Each row is a point on a landscape with many valleys, with its height.
From any point a ball rolls to the lowest of the 2 points nearest to it. It stops when none of these is lower. Distance is the straight distance between rows; heights are no part of it.
k624 height 4.26: [138 116 133 138 111 151 183 113 164 183 111 109 107 125 114 152 130 177
 145 129 144 155  87 118  87 138 121 128 150 143 152  97 136 125  77 143
 145]
k340 height 6.46: [ 84 143 118 108 165 132 148  83 108 156 136 181 154 108  68 130 114 153
 147 158 151 155 141 124 178 137 139 165 100 109 131 176  95 117 116  92
 132]
k650 height 7.81: [116 139 102 124 160 132 180 123 106 132 188 108 184 128 128  84 145 143
 169 144 104 126 185 124 149 107  78 151  98 118 166  86 138 142 107 152
 140]
k198 height 2.55: [176 142 140 142 106  96  67 172  90  55 115 104 122 137 192 123 130 112
  55 121 102 127 177 174 119 102 118  82 142 123 131 154 129 105 170 119
 114]
k930 height 1.36: [143 103  98 131 150 130 137 191 146 121 118  91 184 126 198 106 111 164
 134 137  79 122 200 146 116 110 122 144 139 138 156 111 154 149 156 165
 138]
k97 height 3.49: [150 173 161 124 143 137 153 157 103 136  91 143 132 100 106 136 143 164
 120 152 153 188 211 143 133 134 130 151 127  70 163 195 139  85  97 102
 146]
k895 height 2.29: [ 90 131 115 131 160 115  43 144 102 124 127 183  98 164  89  98 131  73
 118 160 145 107  95 136 152 126 159 129  91 104  87 215 104  74 177  96
 117]
k179 height 6.08: [174 136 171 134  81 119  72 156 133 106  75 116  86 109 153 153 129 104
  74 116 144 123 113 146  88 127 135  77 169 131 109 149 139 107 125 111
 114]
k394 height 2.78: [175 136 158 125  84 135 179 111 159 131 102  90 101  81 133 160 131 153
 139 111 130 163 134 138 101 133 126 107 178 142 139  68 142 152  71 148
 148]
k339 height 3.07: [125 160 146 136 160 171 182 168 121 175  93 143 147 117 123 141 126 178
 140 145 141 177 193 145 125 145 122 182 123  79 186 170 138  84  90 120
 146]
k467 height 1.86: [165 176 175 134  53 109 105 166 120 131 131 103  81 120 149 131 112 134
  88  57 135 141 109 109 108 139 101 133 128  90 149 135 134  64  91 125
 134]
k503 height 6.49: [ 74  69 101 116 194 160 144 121 154 146 101 156 181 125 141 112  67 158
 152 139 113 130 149 129 151 128 154 154 130 147 114 150 105 186 165 143
 114]
k358 height 0.63: [103  81  87 114 110 111 125 111 155 110 164  86 171 142 174 105  63 115
 139  49  75  94  83  93 151 131 103 158 122 140 112  74 121 162 161 181
 103]
k589 height 7.44: [ 99 128 110 105 151 127 131  74 121 140 131 178 107 125  53 153 160 110
 140 181 173 140 106 138 157 130 158 124 120 145  98 152  98 139 136  95
 124]
k383 height 2.23: [ 75 119  97 106 126 102  96  69 126  81 174 142 130 147  96 125 114  72
 156 135 109  99  89 108 195 128 144 122  94 149  83 115  99 154 172 125
 117]
k479 height 5.90: [105 118 145 135 139 190 189 156 152 218 103 129 135 141 135 142  96 201
 134 125 148 147 124 119 107 139 113 187 137 111 171 147 130  95  94 141
 146]
k866 height 7.96: [100  71 134 127 166 149  95 120 154 118  62 166 107 156 124 162 117 100
 120 182 162 111 122 134 130 144 219 117 150 151  85 191 139 145 168  95
 115]
k522 height 2.53: [102 133  98 117 118  90  89 100 108  95 192 125 114 161 110 109 132  74
 133 111 100 101  73 106 159 121 123 121  95 138  88 105 109 123 144 123
 120]
k79 height 1.84: [ 83  75  77 110 203 141 155 142 153 114 142 126 208 126 165  81  98 155
 166 130  74 107 185 140 148 112 129 157 126 150 139  93 135 194 166 181
 111]
k735 height 5.11: [154 180 159 130  86 156 208  71 146 192 141 102  92 100  85 174 129 172
 148 121 162 167 124 128 109 147  92 137 146 126 165  79 129 118  65 131
 141]
k738 height 6.57: [ 85 124  94 120 180 129 131 113  97 162 152 172 162 138  97 103 143 137
 150 158 140 128 133 131 157 117 122 161  77 117 140 162  98 125 141 116
 126]
k931 height 7.52: [173 163 147 124 113 101 138 125 100  78 150 113 132  95 125 125 187 136
 141 153 112 141 182 143 109 113 112  82 137 134 145  81 137 154 102 121
 142]
k229 height 8.40: [129  65 131 158 136 141  92 169 164 108  88 121 108 185 180 123 116  88
 101 121 133  76  80 131  79 127 167  98 159 163 100 156 165 111 177 148
 127]
k501 height 1.69: [133 121 121 122 115 147 173 153 141 149 129  94 153 119 135 132 107 168
 148 124 104 153 161 132 123 136 105 149 137 128 161  87 147 144  93 159
 144]
k919 height 4.69: [163 147 149 142  97 152 195  88 146 183 114 112  84 110  92 157 171 160
 138 142 155 147 105 136  72 132 110 113 146 156 161  85 135 121  61 134
 144]
k444 height 7.64: [179 169 131 135 125 122 174 134  95  98 163 100 140 101 124 105 225 131
 180 171 112 147 200 154 101 107  86  96 125 144 176  69 155 157  88 128
 159]
k213 height 6.48: [ 69 100  89  95 150 132 145 105 143 142 150 131 183 110 130 114  33 161
 145  76 111 124 132  99 205 143 135 173 106 113 124 138  97 160 134 150
 107]
k416 height 5.00: [143 118 115 139  79 102 114 163 130 132 158  85 114 164 170 119 112 113
 111  52 103  95  62  98 111 129  95 151 114 128 136  85 141 106 126 148
 127]
k215 height 2.63: [ 76 121 114 117 167 124  69 116 113 118 117 191 111 148  89 127 111  87
 127 169 145 121 114 132 173 139 189 135 104 110  81 212  90 118 184  86
 108]
k974 height 0.89: [ 66  89  75 106 133 115 111 111 137 104 168 114 170 146 170  88  53 120
 139  55  81  88  95  94 178 136 116 162  94 137  90 111 107 171 178 159
  95]
k635 height 3.09: [182 180 163 146 100 124 114 174  84 127 131 135  95 124 128 123 203 110
 112 129 149 134 137 130  71 119  99 118 107 101 159 144 138  70  84 112
 140]
k704 height 0.74: [134 105 104 131 121 130 157 165 138 132 155  85 162 141 172  92 110 155
 142  91  85 109 126 117 118 114  87 157 127 150 149  61 152 142 126 174
 140]
k967 height 7.73: [ 97 116  94 123 164 119 162  77 122 137 183 131 169 129 118 120 146 132
 160 176 106 116 136 127 140 121 114 124 112 169 134  84 121 180 130 133
 130]
k878 height 1.62: [160 128 103 143 127 128  96 211 119 101 108  99 158 147 228  93 106 148
  81 116  85 104 181 144 126 105 101 148 129 122 157 149 155  93 177 148
 138]
k183 height 2.02: [147 189 179 134  61 121 144 141 100 153 159 104  89 116 123 139 111 145
 114  64 133 149 119 100 121 150  84 146 113  64 146 109 130  61  75 127
 137]
k885 height 6.32: [ 75  60  98 113 148 144 132  67 168 119 138 122 151 154 131 147  87 126
 151 123 119 110  84 111 154 150 150 131 130 163  90 105 101 196 172 159
 101]
k910 height 6.90: [132 194 134 144 154 140 161 129  82 149 141 178 126 137  80 122 200 127
 150 169 161 163 183 121 145 130  99 149  71  68 164 168 102  80  90  87
 144]
k863 height 1.01: [159 179 152 126  56 100 128 111 101  99 175 101 110 100 116 129 154 118
 125  74 108 138 112 107 137 126  87 110 107 115 148  74 127 114  85 133
 137]
k531 height 0.66: [130 144 153 135  89 143 173 131 134 183 128 116 104 132 120 142  90 170
 126  88 143 132  81  98 107 145 103 173 120 106 153 133 134  82  90 137
 139]
k994 height 5.22: [136 129 113 141  94  96  86 164 112 110 158 109 122 161 158 107 123  84
 100  88 108  87  82 111 112 120  98 126 103 128 117 115 144  89 143 134
 121]
k481 height 6.07: [102  95 130 123 136 157 154 150 155 190  92 142 141 120 133 130  61 180
 130 109 136 157 120 104 133 142 127 182 120 101 146 168 123 106 115 135
 141]
k367 height 1.15: [ 68  86  85 126 148 125  99 125 128 127 160 145 151 167 155  85  89  99
 134  84  94  69  86 111 151 126 132 167  87 141 102 128 102 133 188 146
  99]
k788 height 1.47: [ 91  88 101 119 167 161 180 120 166 173 127 120 190 127 146 119  52 184
 160 114 105 136 153 124 163 136 123 185 136 128 152 111 118 168 122 175
 118]
k216 height 5.86: [134  80 139 144 113 138 136  97 161 133 129 108  85 167 126 144 140  85
 126 126 148  99  32 109  87 127 143  88 170 181  96  86 134 152 134 163
 129]
k117 height 4.76: [127  78 116 134  90 112 141 128 148 159 165  80 114 159 157 127 106 119
 123  57 106  94  35  92 102 115  88 153 141 148 128  69 134 140 109 172
 125]
k613 height 8.15: [133  86 136 151 164 150 112 173 149 130  56 143 119 146 155 151 131 129
 126 162 154 106 129 136  81 129 193 114 162 156 108 178 162 125 153 126
 129]
k860 height 1.57: [149 142 139 129  97 112 138 132 118 114 157 114 122 121 128 121 149 121
 134 119 123 137 120 120 120 116 106 119 114 128 140  93 140 129 104 129
 136]
k77 height 3.15: [ 97 123 118 120 133  94  72  77 117  59 144 146 113 148  90 130 138  59
 137 165 132 125 127 127 190 135 177  88 120 141  84 142 114 162 182 104
 116]
k988 height 5.62: [113  98 125 133 107 117  76 131 145  96 120 128 105 169 158 138 120  76
 112 122 132  96  84 121 116 133 156  98 146 148  89 125 132 142 176 125
 116]
k208 height 1.27: [134 146 129 139 169 125  84 172  91 123 129 166 101 153 104 109 203  77
 129 189 162 106 117 142  89 112 137 112 103 117 132 172 140  91 135  99
 130]
k265 height 1.68: [ 90  93  84 103 183 147 168 140 144 130 148 112 218 114 151  86  50 166
 157  99  82 114 181 138 181 125 131 175 126 135 145 108 118 195 141 179
 109]
k87 height 2.16: [182 175 184 131  68 135 180 117 130 136 126  84  95  72 109 161 138 168
 145 104 122 169 146 150  82 135 102 123 157 118 163  67 144 116  55 142
 143]
k956 height 4.11: [128  92 108 149 153 152 170 129 147 198 131 116 133 172 145 120 161 158
 141 134 133 103  84 123  72 110 112 142 137 164 155 102 153 127 111 178
 136]
k556 height 7.40: [175 162 149 105  94  93 117 108 115  52 140 104 134  77 126 144 146 123
 127 129 108 157 185 149 144 126 126  73 154 135 117  82 127 174 123 112
 124]
k671 height 1.83: [137 113 121 137 158 155 169 190 139 143 108  98 173 115 161 129 116 187
 150 154 104 144 183 146 111 121 117 166 142 125 172 124 151 129 118 154
 150]
k76 height 7.50: [110 127 145 130 166 152 128 110 155 172  82 180  96 119  75 160 144 120
 116 178 202 145  89 139 110 139 178 131 140 137 106 196 112 113 116  77
 133]
k170 height 1.09: [148 129 101 136 104 102  91 194 104 103 146  99 141 154 213  84 102 127
  85  74  77  94 148 136 137 116  90 142 115 118 138 139 145  90 165 144
 124]
k355 height 5.32: [158 116 184 136 124 146 104 102 156 115  84 131  59 122 106 161 179  73
 117 169 184 115  83 143  78 124 175  55 181 174  86 114 138 148 119 112
 124]
k94 height 5.82: [148 109 137 127  97 114  89 150 146  95  97 107 107 132 171 139 107 107
  96 108 125 115 109 126 107 127 143  83 165 145 100 130 143 137 156 127
 119]
k326 height 7.74: [146 169 109 135 146 128 182 126  92 111 185 102 169 128 119  91 195 140
 174 164 110 142 206 137 133 106  68 132  87 124 185  76 149 143  93 135
 148]
k151 height 3.96: [183 210 173 110 112 139 147 129 103 112 102 130 117  77  94 154 152 153
 124 136 131 196 227 164 132 136 136 126 139  53 165 167 132  94  73  96
 148]
k245 height 6.99: [162 158 173 110  88 135 127 119 147 151  71 164  77  89  90 166 111 153
  95 110 161 183 127 122 122 155 165 135 143  95 119 179 125  90  86  73
 125]
k420 height 7.01: [167 171 131 134 114  78  56 147  80  44 148 132 123 136 132 107 154  89
  83 146  98 132 174 171 156 111 111  60 120 109 110 146 116 106 169 104
 123]
k697 height 1.75: [124 106 110 116 135 153 165 148 167 148 128  87 174 109 157 134  33 179
 140  91  99 154 173 123 171 142 126 185 149 112 153 112 145 143 100 178
 131]
k746 height 2.48: [110 131 123 126 146 144 145 187 135 160 108 122 172 117 150 119  55 179
 133  97 119 157 184 120 159 144 116 194 107  72 173 167 133  92 125 141
 132]
k723 height 7.69: [125 125 148 127 154 138 113  98 135 132  77 177  78 122  71 169 162  81
 112 205 191 139 115 145 109 140 202  98 143 151  86 187 120 128 131  69
 127]
k708 height 6.56: [ 97  66 102 120 189 164 149 150 159 157  62 142 170 119 144 135  94 177
 145 149 116 135 147 135 132 128 180 158 157 135 123 155 130 159 150 144
 132]
k498 height 5.41: [136 164 155 131 107 154 203  86 149 190 110 127 101  91  77 168 107 178
 131 130 173 181 135 139 124 143 126 140 143 111 155 125 128 117  63 110
 134]
k470 height 3.89: [171 111 161 119  71 134 132 113 171 113  84  97  96  80 144 181 119 134
 118  89 146 166  88 120 105 151 129 100 206 143  85  69 134 166 108 146
 122]
k110 height 7.85: [104 104 150 130 141 144  65 105 146 115  70 168  76 137  96 153 125  68
  96 181 182 131 100 141 126 149 203 105 157 136  74 201 124 126 158  77
 118]
k634 height 4.47: [139  85 107 146 112 135 155 144 154 169 142 109 118 159 156 128 129 132
 131  98 117 103  57 114  75 119 122 139 158 164 126  73 144 139 121 172
 134]
k695 height 1.56: [173 189 166 129  58 114 167  99 120 114 161  90 103  79 114 146 142 147
 137  81 112 157 130 130 113 117  76 107 135 116 155  44 133 129  62 139
 147]
k343 height 4.20: [152 116 142 112  79 125 118  81 173  83 101 110 108 101 126 185 128 105
 130 115 156 148  97 119 134 151 151  88 192 166  70  81 126 182 137 130
 126]
k953 height 3.71: [145 117 111 152 140 164 206 128 130 219 117 127 124 145 125 143 182 175
 157 169 143 109 113 131  67 117  94 144 129 157 169  94 155 127  86 162
 152]
k751 height 3.64: [148 173 155 149 134 147 115 151 106 142 119 160  92 130  92 128 209 109
 123 168 174 141 137 134  93 118 119 125 109 100 148 163 126  75  89  98
 132]
k442 height 6.72: [172 173 187 120  76 135 138 120 135 135  81 120  77  72 109 164 139 150
 111 110 150 173 138 135 102 135 151 114 153  97 137 134 133 103  70  86
 135]
k461 height 3.11: [143 120 125 144 133 152 175 111 149 219 119 137  92 157 100 146 182 150
 136 162 160 108  65 120  60 127 110 114 133 167 142 113 146 118  80 145
 153]
k327 height 6.63: [120 136 105 109 110  91  80 122 123  97 156 122 147 117 140 118  67 131
 105  93 106 130 148 109 203 151 127 132 118  96 107 149 110 128 150 115
 114]
k877 height 3.05: [180 162 160 140  90  94  72 160 103  75 112 109 110 112 161 116 170 108
  84 128 108 130 160 166  96 103 112  67 145 124 131 122 135 111 140 113
 124]
k593 height 5.61: [147  93 159 136 108 136 115 118 162 119  97 136  94 132 130 169 149  97
 122 141 156 117  68 127  87 133 155  85 178 166  91 108 146 155 124 127
 127]
k737 height 8.61: [112  28 108 140 156 159 150 149 181 152  77 113 139 158 181 144 110 153
 132 122 123 102  91 127  84 138 178 130 181 166 101 117 153 154 169 197
 127]
k368 height 7.27: [136 170 137 112 141 110 120  78  94 121 150 177 102 110  57 139 192 109
 131 190 158 150 129 148 143 132 135 110 111 131 111 144 110 130 113  83
 138]
k568 height 2.90: [ 80 118 129 103 149 110  70  80 119  97 110 174 112 147  83 140 121  81
 138 163 143 130 118 122 193 140 199 115 123 136  68 172  96 153 178  88
 110]
k60 height 6.41: [178 158 191 128  77 135 100 155 155 129  49 134  69  82 137 165 145 137
  86 107 148 153 118 149  80 122 144  91 178 109 130 146 138 101  91  97
 128]
k242 height 4.43: [131 129 154 115  93 108  96  84 144  76 135 117  95 118 114 158 135  74
 121 122 147 126  91 117 141 143 142  84 159 162  78  92 121 168 142 116
 115]
k979 height 2.77: [116 111 113 137 163 143 134 201 134 165  93 134 149 151 173 103 125 158
 112 125 116 111 150 126 106 116 116 174 103 115 166 160 150 101 140 137
 134]
k385 height 1.97: [107 155 123 120 132 120 135 132 119 154 146 140 150 119 117 120  82 162
 127  96 126 148 139 100 172 141 110 175  93  79 145 163 118  92 112 116
 132]
k287 height 4.09: [158 173 163 129 112 121  89 147 110 134  98 163  86 105  94 133 182 111
 102 146 164 142 116 129 105 135 136 106 128  91 121 170 122  76 104  79
 128]
k67 height 7.66: [118 130 104 116 145 109 138 105 112 107 181 135 159 129 113 102 138 128
 151 138 115 130 141 124 153 123 111 128 103 133 128 107 115 148 136 128
 139]
k39 height 3.87: [126 117 105 130 103 142 177  72 156 183 141 103 110 136 111 148 120 155
 133 110 145 132  68 101 108 137 102 130 149 156 125  64 123 140  93 156
 129]
k55 height 2.46: [171 175 160 137  76 105  86 160 103 117 142 121  85 116 130 119 164 106
  89  92 131 125 106 127  99 128 102  99 116  93 130 137 126  64 102 110
 122]
k732 height 4.35: [172 195 171 118 100 113 130 118 106 103 120 129 110  78  87 142 158 145
 126 126 134 180 179 137 134 132 123 111 138  82 138 139 122 111  93  87
 143]
k205 height 7.87: [115 123  81 117 143 109 156 106 112  91 211  89 200 135 151  73 124 134
 167 100  71  98 162 122 176 108  76 147  92 140 141  55 140 174 143 158
 127]
k767 height 6.21: [106 118 123  98 147 138 162 123 151 155 104 139 145  98 107 146  67 170
 130 118 142 164 154 116 167 140 153 167 133 109 139 166 121 144 113 116
 133]
k514 height 6.65: [ 91 132  96 122 200 142 165 114  87 137 152 177 183 126  93  91 169 136
 165 193 142 132 180 143 161 109 116 154  81 126 162 148 109 144 129 121
 131]
k816 height 7.17: [171 143 139 132  92  76  56 118  91  16 127 103 116 123 159 141 134  99
  77 133  95 142 190 177 166 109 121  43 145 121  95 139 109 143 186 110
 108]
k37 height 2.00: [101 128 123 104 133 139 163 122 159 138 143 101 166  97 130 146  10 176
 130  72 123 169 170 106 190 146 135 177 134  90 149 138 137 138 101 150
 122]
k48 height 1.81: [ 82  78  89 120 190 136 124 146 136 101 123 129 194 145 185  82  97 130
 143 135  70  94 182 136 153 118 149 137 122 142 118 124 127 172 206 154
 113]
k616 height 6.06: [ 99  84 117 144 153 149 131  75 149 155 130 132 101 170 101 142 152  84
 134 160 155  85  41 123  91 119 155  99 151 189 101 106 120 148 138 142
 117]
k443 height 4.50: [145 131 157 134  97 117  98  75 136  64 143 115  69 125 102 145 178  40
 142 150 141 111  82 129 109 120 153  52 155 187  85  65 126 168 130 114
 115]
k519 height 1.93: [153 154 131 140 138 113  92 171  97 117 126 139 121 141 148 105 184 102
 109 146 135 117 134 136  95 123 109 115 104 117 144 163 141  85 147 110
 135]
k642 height 2.07: [146 118 110 136 135  99  83 185 111  69 111  99 151 142 198 107 104 120
  78 127 107 121 182 148 137 112 111 112 137 128 131 156 141 110 191 129
 128]
k990 height 7.56: [ 99 125 106 115 150 115 135  83 125 115 144 152 137 113  99 129 128 125
 144 170 136 142 130 127 161 135 155 127 116 141 112 137 111 161 138 101
 133]
k759 height 4.97: [157 117 167 138 130 145  90 133 146 129  80 148  74 126 115 151 167  83
 110 169 168 124  89 150  73 136 182  78 162 150  99 163 144 111 127  95
 128]
k936 height 3.41: [158 117 152 114  87 150 162  95 179 152  84 102  79  89 111 185 133 153
 125 116 153 153  93 136  90 141 150 102 194 162 102  85 133 150  82 138
 130]
k764 height 1.41: [153 163 178 135  55 140 169 101 131 166 138 102  86 108 117 163 103 157
 122  68 140 158  97 108 115 140 104 144 127 105 147  93 130  94  62 128
 141]
k814 height 6.34: [101 140 129 100 160 146 176  74 135 175 122 159 157  89  66 146  80 167
 139 135 156 176 160 135 194 140 145 151 125  94 139 181 110 134 103  86
 135]
k47 height 6.54: [ 89 137 114 108 117 104 113 109 129 121 168 128 165 101 112 120  38 156
 120  69 114 140 125  91 214 151 134 159 102  86 120 143 120 134 132 131
 118]
k74 height 1.20: [149 120 109 144 118 135 181 149 125 130 163  72 164 131 157 115 144 160
 163 131  94 126 159 136 116 110  84 144 128 144 170  58 157 153 108 167
 155]
k909 height 2.13: [144 131 132 149 124 131 144 160 123 148 136 118 123 149 147 113 172 138
 129 137 130 114 115 128  87 113 107 135 120 141 166 109 143 112 111 137
 146]
k770 height 4.54: [164 156 168 136 120 136  63 150 109 117  79 157  74 109 114 138 174  84
 100 163 165 125 121 159  80 121 172  82 145 118 102 184 129  82 124  80
 120]
k194 height 7.35: [127 118 147 129 137 132 123 121 157 150  94 157 102 117 111 146 131 130
 110 158 172 144 108 126 112 134 168 123 137 130 111 167 128 130 130  98
 132]
k472 height 2.54: [127 118 133 145 161 153 158 130 137 195  98 150 111 143 115 134 172 148
 133 170 166 121  99 130  78 122 134 135 130 155 159 140 134 113 101 130
 144]
k614 height 3.48: [179 184 164 131  88  86  93 128  88  73 146 122 104 102 122 122 179  91
 108 118 109 129 147 142 114 117 112  79 124 123 128 104 128 124 120 111
 123]
k449 height 7.29: [179 152 150 120  91  88  78 119 107  26 131  92 135  97 170 142 130 101
 105 123  97 138 192 167 147 114 111  52 164 132 109  86 123 171 161 125
 117]
k359 height 1.61: [ 71 101  85 120 201 129 108 130 112 106 140 153 192 140 138  70  91 120
 151 131  81  91 176 137 178 115 149 154  93 135 115 155  90 174 205 132
  98]
k538 height 8.05: [ 93  56 131 142 197 156 106 157 153 132  48 161 127 171 149 143 115 120
 128 177 153  97 132 140 103 124 217 118 149 156 100 204 147 145 189 131
 109]
k414 height 6.40: [ 77  72 105 114 151 141 141 109 164 141 123 136 170 132 144 123  57 146
 154 104 113 113 113 107 161 141 145 154 130 140  96 129 102 178 146 150
 116]
k952 height 0.21: [127  89  88 119  93 124 139 145 164 120 148  61 156 137 177 119  75 148
 131  55  76 113  93  97 138 122  95 150 141 138 124  56 149 151 130 183
 129]
k345 height 6.76: [112 166 116 134 196 148 163 115  79 139 151 187 166 128  71 113 183 140
 166 181 144 161 211 131 172 115 107 148  82  86 164 168 106 107 103 103
 153]
k904 height 2.65: [138  99 114 140 132 136 149 182 144 163 114 113 131 147 166 119 124 167
 120 116 112 119 130 119  84 120 120 160 131 130 156 119 144 119 127 154
 138]
k58 height 5.42: [128 128 128 136 108 106  62 152 125 103 140 129 111 151 133 109 136  69
 110 121 124  93  82 123 122 127 133 119 120 125 104 146 135 100 163 119
 121]
k944 height 2.41: [122 133 111 141 140 128 100 181 122 140 109 145 132 152 160  98 147 128
 105 125 137 108 129 119 109 126 116 153  99 104 151 175 131  79 144 118
 137]
k905 height 7.09: [144 196 138 131 139 119 128 101  74 123 140 184 108 115  58 128 211 123
 147 177 158 159 153 129 147 135 122 118  96  88 134 166  98  87  92  81
 142]
k102 height 8.28: [149  76 143 158 132 140  84 182 165 116  47 126 101 159 177 155 107 116
  84 132 145  97 111 148  77 128 180  95 181 144 103 179 159 117 167 135
 125]
k66 height 1.94: [128 115 131 149 180 146 118 139 114 161 119 163 109 150 106 127 184 100
 129 184 161 108  91 147  77 109 148 122 112 152 139 169 139 107 125 114
 135]
k450 height 4.21: [162 140 169 125  89  98  86  96 120  46 127 113 101 110 125 152 183  66
 129 148 119 116 125 160 113 120 130  42 160 164  97  79 133 165 145 118
 113]
k973 height 7.86: [117 131  86 123 155 114 150 145 111 101 170 107 200 139 159  78 138 138
 154 131  73 112 182 138 146 111  90 159  94 131 158  84 142 158 149 153
 143]
k657 height 0.45: [160 134 120 141  94  92 115 174 112  83 149  84 144 126 186 104 128 123
 107 100  87 110 159 136 123 109  90 119 139 131 145  98 146 121 153 143
 122]
k428 height 2.75: [ 99 136 129 136 170 178 165 192 114 184 112 141 163 132 142 125 111 167
 136 129 128 146 186 125 131 130 109 204  95  76 186 173 131  88 112 134
 137]
k825 height 1.99: [ 58 109  90 104 167 128 125  66 116 128 182 156 158 134 100  98 114 105
 154 141 111  98 100 110 182 125 133 135  92 142  97 126  83 174 178 137
 113]
k315 height 2.85: [104 133 109 121 125 103 117  78 111 108 188 133 110 146  94 126 162  76
 153 149 132 108  68 121 141 117 120 104 109 158 100  85 115 153 136 126
 127]
k736 height 1.64: [ 97 129 116 133 132 132 132 135 112 165 144 148 129 151 124 111 103 139
 120  94 125 112  90  90 144 121 107 182  93 100 149 146 108  94 125 124
 119]
k955 height 6.22: [ 81  57 116 138 148 150 127  71 175 146 126 134 119 173 114 145 115 101
 139 135 143  91  65 113 124 141 152 118 148 169  89 121 116 172 161 151
 111]
k266 height 1.40: [ 56 104  92 128 164 116  81 127 116 104 150 151 158 159 140  87  88  88
 135 127  96  84 123 124 181 128 144 147  89 131  94 158  84 147 203 128
  93]
k44 height 7.80: [ 97 112  77 119 140 108 154  84 122 129 199 100 175 154 132 100 136 122
 167 128  97  99 115 119 147 112  89 142  97 162 128  62 131 179 131 148
 127]
k945 height 6.73: [133 159 110 123 127  85  68 129  84  77 154 152 147 122 119 106  94 116
 113 116 103 136 167 126 205 137 123 119  99  93 103 181 105 107 171 106
 119]
k162 height 3.19: [117 125 101 135 118 114 153  61 105 161 191 126 128 146  86 120 177 109
 153 150 126  99  73 119 121 115  88 117 105 178 128  64 125 150 115 141
 127]
k546 height 3.51: [121 138  94 135 104 117 181  40 128 188 176 113 121 130  89 139 148 136
 153 126 142 110  75 107 116 128  80 115 119 171 140  53 127 157  81 143
 132]
k108 height 1.85: [106 137 119 152 178 128  60 170  89 107 130 171  97 167 110 101 172  59
 124 183 149  85 112 149 119 117 159 117 101 122 116 198 130  68 178  96
 116]
k468 height 1.80: [ 58 108  85 103 192 142 130 109 116 135 161 168 181 130 115  89  88 140
 158 120 110 114 133 120 191 132 143 162  81 127 112 154  86 172 163 127
 105]
k762 height 6.87: [144 162 119 129 117  88  75 135  84  71 144 139 128 130 119 111 152  99
 112 147 115 131 148 140 155 137 124 105 110 100 116 163 107 107 157 108
 123]
k178 height 3.88: [178 160 167 121  77  98 101 120 126  77 126 112  86  95 143 143 183  95
 111 125 121 121 121 151  88 116 113  62 156 155 109  66 132 133 109 127
 121]
k818 height 8.51: [119  47 109 151 169 157 121 179 165 136  82 126 131 186 175 116 139 120
 130 127 122  67 101 128  66 119 167 117 161 174  98 135 147 136 175 170
 123]
k392 height 5.68: [129 159 167 135 119 176 190 130 139 188 106 118 111 112 111 166 103 192
 133 129 161 164 145 123 108 152 113 175 128  99 168 140 137  93  77 127
 144]
k52 height 1.23: [ 97 138 142 139  95 138 148 127 107 194 156 133 107 158 113 135  92 140
 118  73 147 123  54  84 123 139  95 183  83  97 144 142 122  69  91 135
 120]
k200 height 7.18: [143 134 144 110 116 126 113 128 141 136  89 146 116 106 109 159  86 140
 102 114 157 176 130 114 135 152 155 135 140 102 108 174 124 116 115 100
 130]
k25 height 2.25: [103 159 134 116 138 127 135 156 118 139 131 145 172 102 119 129  49 168
 123  83 122 162 193 120 194 150 128 180 109  57 156 185 129 103 124 124
 128]
k903 height 0.94: [145 124 104 123 133  98 125 176 122  73 136  86 179 127 194  96 116 133
 120 119  70 108 193 138 141 119  99 120 132 140 143  97 156 156 172 155
 134]
k943 height 4.64: [180 205 172 133  77 102  98 132  93 101 141 131 112 102 115 123 154 126
 109 109 129 157 158 120 133 142 105 112 118  79 139 137 120  83  96  97
 123]

Call two points neighbours if one is among the 2 nearest of the other. Go from one point of each pair to the other, from neighbour to neighbour, staying as low as possible. Name the highest point that can't be avoided.
k863 / k952 -> k77
k952 / k657 -> k671
k208 / k863 -> k979
k788 / k657 -> k79
k467 / k531 -> k183

Where does a ball stop that starts at each point below?
k443 -> k657
k229 -> k208
k732 -> k531
k556 -> k467
k442 -> k208
k414 -> k467

For each start below, name every point that the ball comes to, in order.
k973 -> k650 > k326 > k444 > k931 > k556 > k449 > k816 > k420 > k762 > k945 > k327 > k47 > k213 > k414 > k885 > k955 > k616 > k216 > k593 > k355 > k759 > k770 > k287 > k751 > k635 > k55 > k467
k503 -> k414 > k885 > k955 > k616 > k216 > k593 > k355 > k759 > k770 > k287 > k751 > k635 > k55 > k467
k200 -> k245 > k442 > k60 > k179 > k94 > k988 > k58 > k994 > k416 > k117 > k634 > k956 > k953 > k461 > k472 > k66 > k208
